Each row is a point on a landscape with many peaks, with its height.
From any point a climber steps to the highest of the 6 points nearest to it. It stops when none of these is higher. Distance is the straight distance between rows; heights are no part of it.
K_614: [ 10  10 -16 -30   4 -45 -14  14 -15  -7  16  24 -44]  h=52.1
K_95: [  1 -14   3  10  -1  22  -1  -8  18   3  -6 -16  26]  h=36.7
K_675: [-13   0   2  22  -9  31   2 -14  12  13 -12 -17  33]  h=31.1
K_318: [ 28   5  -4 -29   9 -37   0   5  16  -7  17   8 -36]  h=15.3
K_826: [ 21  -6   6 -18  13 -18  10  15   2 -10  15   5 -16]  h=38.6
K_763: [ 17 -18   3  -7   7  11   0  -2  26  -1   7 -12  12]  h=6.5
K_678: [-28  17  -1  31 -14  28   0 -25   7  18 -21 -12  32]  h=27.5
K_366: [-20   4  -8  25 -14  30 -14 -22  14   8 -22 -17  34]  h=26.5
K_363: [ -4  -9   7  17  -4  24   9  -7   9   8  -7 -15  24]  h=34.3
K_665: [-25  12 -13  21 -18  24 -34 -31  15  -2 -34 -18  34]  h=59.8
K_110: [ -9  -6  11  19  -5  23  16  -6   1   9  -7 -12  22]  h=31.7
K_524: [-37  32   1  33 -18  29   7 -28  -2  28 -17 -10  29]  h=21.7
K_918: [ 18  -1  -2 -21  12 -29   3  14  -5 -13  15  13 -27]  h=40.3
K_40: [  4 -17   5   9   0  21   3  -2  16   4  -1 -15  20]  h=62.4
K_441: [-14   2  -4  21 -12  31  -9 -17  16   9 -17 -15  33]  h=28.5
K_824: [-32  22   2  30 -15  30   3 -25   0  20 -17 -11  31]  h=25.6
K_279: [ 22   5  -3 -27   9 -35   0   9   3 -11  15  13 -34]  h=36.4
K_410: [ -9  -9  20  19   2  17  25   5 -17   4  -7  -7   7]  h=56.6
K_50: [ 19 -14   5  -8  10   1   9   8  12  -4  11  -6   0]  h=9.2
K_115: [ 12 -15  11   0   9   4  15  10   1  -4   6  -7   1]  h=32.4
K_674: [ 15 -17   4   0   8   9   7   2  18   0   8 -11  12]  h=4.9
K_960: [ 12  -5   6 -17  12 -21   6  21 -19 -16  12  16 -24]  h=43.1
K_291: [-14  -3   8  24  -6  28   8 -11   4  10 -10 -18  26]  h=31.9
K_11: [  4 -12  15   8   7   8  20  12  -6  -2   0  -4   5]  h=33.4
K_362: [  1  -1  -5 -24   8 -24 -12  24 -34 -14  11  34 -29]  h=40.1
K_398: [ -7  -8  16  19   0  18  22   1  -6   6  -4 -10  15]  h=34.9
K_255: [  5   1  -6 -23   9 -30  -8  24 -28 -16  10  30 -31]  h=64.6
K_536: [ 16  19 -19 -28  -2 -55 -15   0   1  -1  13  16 -54]  h=41.2
K_406: [ 21  14 -11 -30   4 -47  -7   1  11  -4  15  12 -50]  h=26.9
K_388: [  1 -12   9  14   1  20  15  -2   4   4  -1 -13  18]  h=34.4
K_740: [ -9  -6  -7  12 -11  26 -25 -18  21   4 -19 -22  36]  h=21.9
K_956: [  0  12 -22 -32  -2 -40 -25  12 -27  -2  16  35 -45]  h=28.0
K_96: [ -5   9 -21 -32  -3 -30 -27  14 -36  -2  17  42 -37]  h=20.1
K_581: [-18   3  -9  18 -14  29 -23 -23  17   4 -24 -20  37]  h=20.5
K_447: [ -1   3 -12 -30   3 -32 -17  21 -32 -10  11  38 -35]  h=35.1
K_381: [  3 -10  17   3   8  -1  20  17 -20 -10   1   6  -7]  h=33.7
K_531: [ 13  15 -15 -29   2 -46 -13   7  -7  -3  18  20 -46]  h=67.9
K_549: [  8  -7   9 -11  10 -15  11  23 -22 -15   9  14 -17]  h=41.0
K_160: [ 20 -15   7 -10  12  -6  10  10   9  -7  13  -2  -6]  h=23.9
K_242: [-24  13 -11  25 -18  25 -26 -29  12   4 -30 -17  37]  h=27.6
K_760: [-22   6   5  28 -10  29  14 -16   1  16 -13 -14  26]  h=28.6
K_726: [ 17  -3   5 -19  12 -23   7  20  -7 -14  14  11 -25]  h=41.8
K_446: [-17   3  -1  25 -11  27  -5 -18  11  13 -16 -17  33]  h=29.8
K_888: [  7   5 -10 -26   6 -34 -11  20 -22 -14  15  25 -35]  h=47.6
K_911: [-22   7  12  27  -9  28  23 -10  -4  17 -11 -11  17]  h=16.8
K_995: [  8 -13  15   1  10   1  20  15  -8  -9   4   1  -2]  h=35.7
K_630: [ 25  -1   0 -23  11 -25   5   9  11  -9  16   4 -27]  h=24.0
K_578: [ 27  -8   4 -16  11  -9   7   7  18  -8  14  -3  -6]  h=5.2
K_913: [-25  14  -7  29 -16  27 -11 -26  11  14 -23 -16  33]  h=27.4

Write out the way that a climber takes from each point below.
K_630 -> K_726 K_960 K_255
K_110 -> K_398 K_410
K_160 -> K_826 K_960 K_255
K_50 -> K_995 K_549 K_960 K_255
K_446 -> K_291 K_363 K_40
K_760 -> K_291 K_363 K_40
K_675 -> K_363 K_40

Call two points neighbours if one is among the 6 nearest of the other. Go from one point of each pair to the other, from neighbour to neighbour, staying as high as possible. Name the lowest point that can't be avoided.
K_665 / K_410 -> K_441
K_531 / K_255 -> K_614
K_410 / K_40 -> K_388

For each start below, name the point where the climber stops.
K_115 -> K_255
K_913 -> K_40
K_824 -> K_40
K_578 -> K_255
K_918 -> K_255
K_911 -> K_410
